Points on a hilly landscape, in no order, each with its height.
From any point a ball rolls to the lowest of the 2 points nearest to it. It stops when none of these is lower. Distance is the straight distance between rows; heights are no part of it.
<418> h=144: [138 104  64  82  78 114 128 117 138 145 139 107  69 117 111  89 127 142
 152 118  86]
<762> h=240: [151 158 153 158 129 174  51 145 132 130 131 117 133 116 127 120 150 117
  99 151 150]
<41> h=599: [178 147 146 134 134 121  80 108 142 161 127 112  92 118 119 131  73 107
  78 164  77]
<572> h=244: [132 122 113 125 126 135 140 130 134 103 159 140 146 128  95  99 167 135
 142 158 190]
<138> h=398: [112 145 141 158 166  97 143 118 100  93 100 163 166 150 104 159  69 126
 130 157 142]
<756> h=330: [140  94  93 103  96 166 112 166 142 169 146 129  91 100  91 139 184 156
 132 120 139]
<723> h=314: [139  98  51 104 105 100  84 117 122  81  52  90 119  90 118 125 119 168
 117 145  69]
<902> h=243: [147  81  60  73  91  96 147 114 142 120  97 137  82 103 119 117 141 160
 166 127 111]
<581> h=242: [ 83 122 153 174 142 159 133 136 113 110 145 141 162 161 145  89 201 101
 132  96 178]
<914> h=175: [128 125 162 147 129 153 134 132 158 125 176 146 150 141 159  90 191 112
 114 117 178]
<225> h=197: [ 75 108  99 139 143 122 103 149  99 145  89 118 114 119  74 171 117 156
 138 130  78]
<226> h=662: [129 106  75  82  62 144  98 122 157 110 123  84 100  99 160  71 201 153
 130 105  98]
<214> h=522: [135 170 102 149 133 103 124 102  88 130 131 149 125 197  61 111  89 120
 149 151 156]
<353> h=426: [ 81 156 156  88 126 170  67 118 144  84 121  76 151 112 168 116 174 148
 102  92 120]
<105> h=176: [113 126 157 176 144 159 144 138 105 163 133 155 135 142 160 145 143  89
 146  84 137]
<977> h=225: [122 122 172  97 148 100 188 113 150 136 161 136 101 118 166 157  93 121
 141 104 114]
<427> h=259: [149 140 140 186 143 124 180 125  78 154 127 169 185 181 138 119 124  82
 162 119 148]
<560> h=405: [ 91 160 138 109 119 157  48 141 128  73 121  71 170 123 127 105 152 139
  92 133 136]
<673> h=287: [165 100  66  88  84 109  82 137 151  96 106  97 124  89  84 119 114 173
 115 169  89]
<162> h=324: [ 92  85 107  90 120 133 184 131 134 141 152 136 117 112 151 146 149 129
 163  77 120]
<65> h=385: [ 89 125 114 140 142 113 153 124 100  82 123 140 182 138  92 141  93 142
 155 144 158]
<781> h=627: [105 145 148 134 140 118  94  92 139 174 123  79  64 123 137 118  73  92
  94 119  29]
<247> h=221: [141 142 156 156 124 178  89 147 138 126 142 136 161 137 136 119 173 123
 114 146 181]
<112> h=160: [ 86 133 125 174 169 117 110 129  84 155  95 140 118 152  88 172  85 126
 126 132  97]
<86> h=196: [116 115 147  96 149 105 164 130 157 114 137 117 122  94 143 180 100 152
 124 126 108]
<649> h=304: [108 107 128 101 112 128 153 122 166  75 158 125 160 120 131  83 175 147
 131 137 185]
<335> h=191: [135 124 122 180 135 146 148 145 114 102 159 163 182 164  97 110 177 126
 137 143 198]
<435> h=307: [154 131 158 114 107 120 138 100 160 123 179 123 103 132 156  79 131  98
 128 146 161]
<444> h=336: [124  98  98  93 125  97 162 143 138  78  84 138 145  91 111 161 119 183
 151 152 125]
<255> h=350: [101 113 110  86 122 124 146 141 148  56 123 136 178 114 133 109 194 171
 123 137 170]
<82> h=642: [112 121 124 125 130 141  74 127 133 155 129  90  78 116 135 133  97 122
 102 115  55]
<327> h=560: [135 139  84  91 126  90 133 107 130 113 117 126 106 134  56 136  62 161
 124 161 108]
<696> h=379: [ 77  94 105 126 138 140 169 145 124 115 135 135 145 114 125 150 152 144
 153  91 137]
<375> h=241: [210 160 178 142 132 128 112 152 128 139 112 149 147 115 155 125 123 115
  94 180 161]
<870> h=407: [139 158 163 162 177  77 155 116 110 115  74 151 153 147 119 170  67 115
 102 165 109]
<779> h=362: [ 89 109  89 118 129 107 174 139 115  58  95 131 183 116 102 137 135 173
 163 136 154]
<652> h=129: [ 84 143 141 156 164 101 129 113  96 180 101 124 105 152 120 162  76 112
 133 109  69]
<39> h=164: [115 114 145  71 140 139 152 150 175 124 145 127 128  81 170 180 140 150
 122 103 116]
<426> h=456: [ 68 162 178 148 137 151  90 121 117 100 127  99 137 140 184  81 165  96
 122 103 155]
<912> h=250: [158 158 157 163 155 154  44 158 134 133 101 115 146 114 123 153 118 128
  92 172 133]
<282> h=236: [174 132 115 114 121 117 103 145 146 122 157 127 123 106  77 155  96 146
 110 185 151]
<632> h=697: [129  89  63  98  67 125 102 103 149 110  81 104  89 109 162  67 176 140
 156 104  90]
<391> h=230: [166 118 119 132 117 140 175 132 148 174 180 173 113 133 120 141 128 122
 144 120 157]
<12> h=272: [174 146 131 102  94 124 114 105 151 145 192 111  84 132 136  76 107 109
 128 151 120]
<709> h=228: [160 123 101  83  89 118 113 104 153 163 173 111  65 128 103 101 102 132
 132 138 101]
<347> h=285: [ 87 101  68 113 114 105  94 125 107 103  46  92 110 118 122 107 130 160
 138 121  54]
<719> h=394: [160 175 148 146  96 111 110 109  93 186 133 134  81 178 147  71 107  79
 130 126 134]
<57> h=631: [140 127  99  70  87 160  89 128 177 113 148  84 110  90 139  89 171 148
 109 119 104]
<551> h=410: [ 88 115 135 135 154 157 144 164 136 104 125 140 188 102 135 189 148 144
 134  91 139]
<278> h=219: [150 122 141 109 140 115 139 141 152 122 151 150 110 110 117 173  85 143
 117 156 134]
<181> h=218: [ 74 121 149 188 147 167 163 137 107 136 143 146 170 154 165 119 170  89
 158  78 136]
<793> h=577: [133 131 118 104 148  89 112 124 147  93 106 102 122  96  80 150  67 161
  88 178  94]
<653> h=213: [ 83 102  92 161 118 175 129 155  81 121 130 122 138 142  69 123 191 142
 152 109 165]
<208> h=589: [150 153 135 136 165  86 114  90 147 123 111 107 109 121  99 149  59 123
  73 168  77]
<47> h=174: [118 111 129  65 109 140 144 119 187 109 142 116 134  86 174 110 209 174
 128  84 138]
<616> h=423: [142 160 139 153 131 120 137 105  95 189 136 133  79 173 127 122  91  96
 145 103 111]
<348> h=440: [119 171 204 144 126 163  79 133 136 120 119 104 140 118 210 105 167 102
 108 108 145]
<131> h=232: [185 141 176 128 150 111 138 134 151 121 127 148 138 110 147 160  86 122
 109 163 150]
<699> h=415: [191 163 176 164 178  72 169 131  98 170  73 173 142 142 124 173  74 110
  95 153  95]
<635> h=386: [ 95 135 119 101 122 143  86 136 135  69 117 104 166 113 110 121 171 155
 111 137 162]
<710> h=360: [183 179 161 127 115  81 153 101  79 177 110 148 120 180 172  84  92  72
 125 112 127]
<79> h=291: [144 153 108 169 152 106 185 108  77 144 128 173 150 197 118 141  77 109
 158 119 141]
<461> h=503: [105 161 130 178 138 116 109 103  63 126 109 130 138 193  87  94  96 103
 149 140 150]
<173> h=135: [ 90 107  93 173 131 156 149 148  98  99 143 138 183 160  65 123 173 136
 162 141 181]
<128> h=195: [189 125 147 143 124 134 182 130 148 158 183 177 145 143 153 135 136  92
 139 130 171]
<410> h=414: [115  86  60 126  85 149 135 133 102 131 127 106  96 134  75  69 201 156
 148 114 145]
<527> h=117: [ 98 124 180 143 180 130 151 137 128 142 116 129 129 110 170 194  97 118
 120  95  81]
<626> h=266: [103 107 136 108 120 131 185 115 140 157 170 148  93 110 171 145 115 117
 158  72 119]
<671> h=168: [203 123 162 150 138 140 176 146 133 176 139 188 146 126 173 155 132  91
 130 118 150]
<321> h=93: [114 129 170 147 169 107 149 113 121 177 101 134  89 130 153 181  78 103
 106 106  69]
<582> h=204: [133 106 126  54 114 136 141 144 178 103 129 110 119  72 163 150 164 164
 125 118 129]
<503> h=422: [119 124 161 139 162 161 132 149 146 111 139 142 179 123 173 176 144 125
 126 115 167]
<245> h=610: [141 147 145 158 139 109  82  92 114 183 110 110  88 153 117 120  64  87
  76 141  45]
<726> h=487: [ 54 141 140 182 151 130 113 128  61 105 113 121 145 172 117 113 114 110
 153 121 154]
<142> h=260: [164 110  88  79 104 118 116 132 154 107 138 127 123 104  81 139 128 177
 134 176 141]
<354> h=310: [ 85  98  73 144  99 151 136 132  82 147 141 123  90 149  76 106 176 129
 158 106 140]
<358> h=237: [ 74 104  94 113 130 129  98 144 118 122  66  97 114  98 114 158 135 157
 126 115  74]
<513> h=325: [170 169 132 138 132  76 182 114  89 173 102 167 137 199 141 121  74  94
 144 105 123]
<924> h=276: [151  96 104  99  99 143 172 144 155 153 171 149  94 105 101 129 150 142
 152 119 146]
<120> h=246: [136 134 165 127 119 134 148 100 167 122 199 127 123 148 163  52 177 109
 110 124 174]
<750> h=229: [160 129 150 185 134 134 148 149  94 129 131 170 200 159 129 124 160  88
 147 139 179]
<298> h=614: [160 143 124  84 110 157  77 134 174 125 161  84 108  79 147 116 133 142
  97 142 107]
<568> h=430: [135 153 189 132 142 163 107 142 153 129 123 134 149 111 199 156 145 120
 107 115 153]
<714> h=299: [115  84  83  86 105  98 170 123 132 103  96 133 120  97 141 126 135 169
 166 122 119]
<450> h=145: [153 105 164 170 149 141 174 150 122 177 129 170 158 128 169 174 127  92
 151  95 135]
<449> h=474: [ 59 151 153 175 137 148  69 130  85 110 105  95 141 152 143 103 126 103
 123 121 138]
<395> h=540: [164 158 102 130 124  93 132 116 118 147 137 143 107 172  51 136  60 133
 132 164 139]
<457> h=606: [182 129 145 122 118 148  75 128 170 147 159  91  93  84 144 128  88 122
  86 155  84]

For each start below, name the point where the ball stops.
<551> => <39>
<723> => <321>
<138> => <418>
<327> => <39>
<756> => <450>

Call two points neighbours if one is among the 2 nearest of the other. Go from one point of each pair to the other, from neighbour to neighbour, staying as low as possible. Name the highest point that can't be avoided.
<173>, <914> => <410>
<321>, <39> => <86>
<418>, <914> => <435>
<914>, <450> => <581>
